Each row is a point on a tangle of strands that fork, close into loops and nearly touch. The rows are in no order.
Two points are linked if the straight distance between their rows is under 64.4. Some points are linked to none.
(150): [ -3  -6   1  21  -1  41  64   4  -9 -14 -14  90 -18]
(156): [-46  23   3  12 -37  19  24 -38 -28 -48 -56  31 -50]
(335): [ 18 -38   0 -17 -24 -13 -29   1 -21 -10  21 -49  11]
(540): [ 26 -30   1 -17 -47  48 -47   5 -30  19   9  -3  -7]
(83): [  7 -24  12 -13 -34 -25 -27   7 -38 -19  -5 -50  -1]
(502): [ 11   8  11   5  58 -44   0  23  17  43  32   6  22]
(575): [-18  38  37   2  -4 -10   0  14 -27 -13 -37  33 -42]
(456): [-19  -8  -8  16   3 -19 -11 -10  -6 -17  23 -15  37]
(506): [ 12 -13 -22  -9 -48  74 -41  -5 -22  31  10  24   3]
(71): [ 46  16   5   0  70 -30   9  31  31  23  40  11   7]
(84): [-18  -7   0   9 -40   9  -3  -7 -45 -47 -21 -13  -6]
(459): [ 37   4  26 -14  35 -39  18  58 -27  21  -2   6 -23]
(7): [-27  18 -44   0 -50  66 -51 -39  28  49  -8  11  34]
(31): [  3 -11  -6  -4  23 -38 -22 -26  60   3  24 -75  24]
(547): [ 34   3  22  -7  33 -16  23  49 -27  -2   8  33 -19]
(103): [ 40  32   7  11  69 -17   8  26  61  14  30   7   4]
(104): [-34  33  30   3 -19 -20  -9  -3 -37 -23 -42   7 -28]
(292): [ 27 -31  22 -30 -44  27 -53   9 -33  25   4 -19 -15]
(469): [-31   6  16  22 -13  23  32  -4 -35 -25 -31  48 -10]
(427): [13 41 19 31 63 -7  5 20 76 16 10 -2 12]
(483): [ 11  12  28 -26  25 -62  10  54 -21  68 -22 -26 -31]
(255): [ -7   4   7   3  60 -58  -4   1  30  53  26 -21  31]
(262): [ 15 -44 -10 -52  22 -49 -18 -27  29  30  35 -82  18]
(82): [ 13   3  28   3   2  26  48  20 -22 -23 -21  70 -40]
(282): [ -7  14  -6  25  17 -16 -14 -14  67 -17  10 -56  30]
(199): [ 30 -25  29 -39 -50   4 -56  11 -35  14 -15 -44 -36]
(407): [-21   4 -65  19 -23  38  36 -31   7 -48   1  28  22]
(245): [ 18 -13  18 -35 -50 -18 -44   5 -35 -10 -21 -55 -38]
(373): [-13  34   4  39  27  -8  -3  -2  75 -13  -7 -41  32]
(47): [  7  21  35   0   3  10  28  26 -26 -18 -28  53 -46]
(321): [-10 -27  -6 -24  33 -62 -11 -24  29  29  28 -69  34]
(124): [-16 -10  -2  15 -19  -6  -4  -5 -33 -30   4 -10  24]
(263): [-11  39  15  40  44  -8   4   7  74   6 -10 -17  29]
(275): [-21   0  -2  20  25 -34  -9  -2   9   2  26 -14  41]
(400): [-14   6  16  19  20  -5   8  16 -22  -2  12  37  20]
(433): [-16  -7   3  -9  55 -66   1 -17  34  54  23 -48  40]
(136): [ 13 -31   9 -40  -3  21 -63 -16  43  62  36 -26   8]
(35): [-16   1 -41   1 -50  75 -44 -25  -5  47  -3  29  24]
(343): [ 22 -53   3 -39 -12 -26 -35  -1  -9  14  26 -61   8]
(197): [-10   7 -25  24   8  43  61  -9  15 -12   5  89   2]
(332): [ 23 -53  -2 -51  12 -31 -32 -14  13  31  37 -67  10]
(141): [ 39   0  13   0  37  -1  33  44 -11 -20  21  43 -13]
(351): [-25   7  13  22   0  12  21   5 -34 -21 -11  45  11]
(572): [-31  10 -52  24  -3  43  65 -28  33 -16 -12  77  12]
(89): [-26  11 -12   9 -54  27  17 -37 -38 -61 -51   4 -49]
(123): [ 31  11  25 -21  29 -55  17  61 -25  44 -11 -19 -35]
(191): [ -6  -2  -1   1 -51  24  -4 -17 -45 -51 -33 -14 -28]
(251): [-13 -12 -42  15 -33  41  20 -21 -19 -50   5  10  14]
(349): [-33  22  20  14 -21  25  34 -19 -23 -27 -53  58 -54]
(486): [ 27   6 -59  -2 -32  52  -9 -17  27 -29  23  -6  10]
(285): [-30   6 -72  24 -12  39  56 -38  31 -35 -16  53  16]

A piece is all that can be reached along the links. How many separate loops has the piece of each point below (a circle has one, a figure eight two, a Y none), and how many tips (points with one link)?
(483): loops 0, tips 2
(285): loops 0, tips 2
(335): loops 1, tips 1
(191): loops 0, tips 2

A tip is a point with one link. Name the tips that can be reached along the links from each point below, in the order of the rows.
(103): (7)
(351): (275), (400)
(572): (104), (251)
(123): (483), (141)

Name the points in between on the shortest way along the links from the first point to the second, in order.
(540) / (343): (292) (199) (245) (83) (335)
(71) / (262): (502) (255) (433) (321)
(191) / (275): (84) (124) (456)
(47) / (407): (82) (150) (197) (572) (285)
(263) / (255): (427) (103) (71) (502)
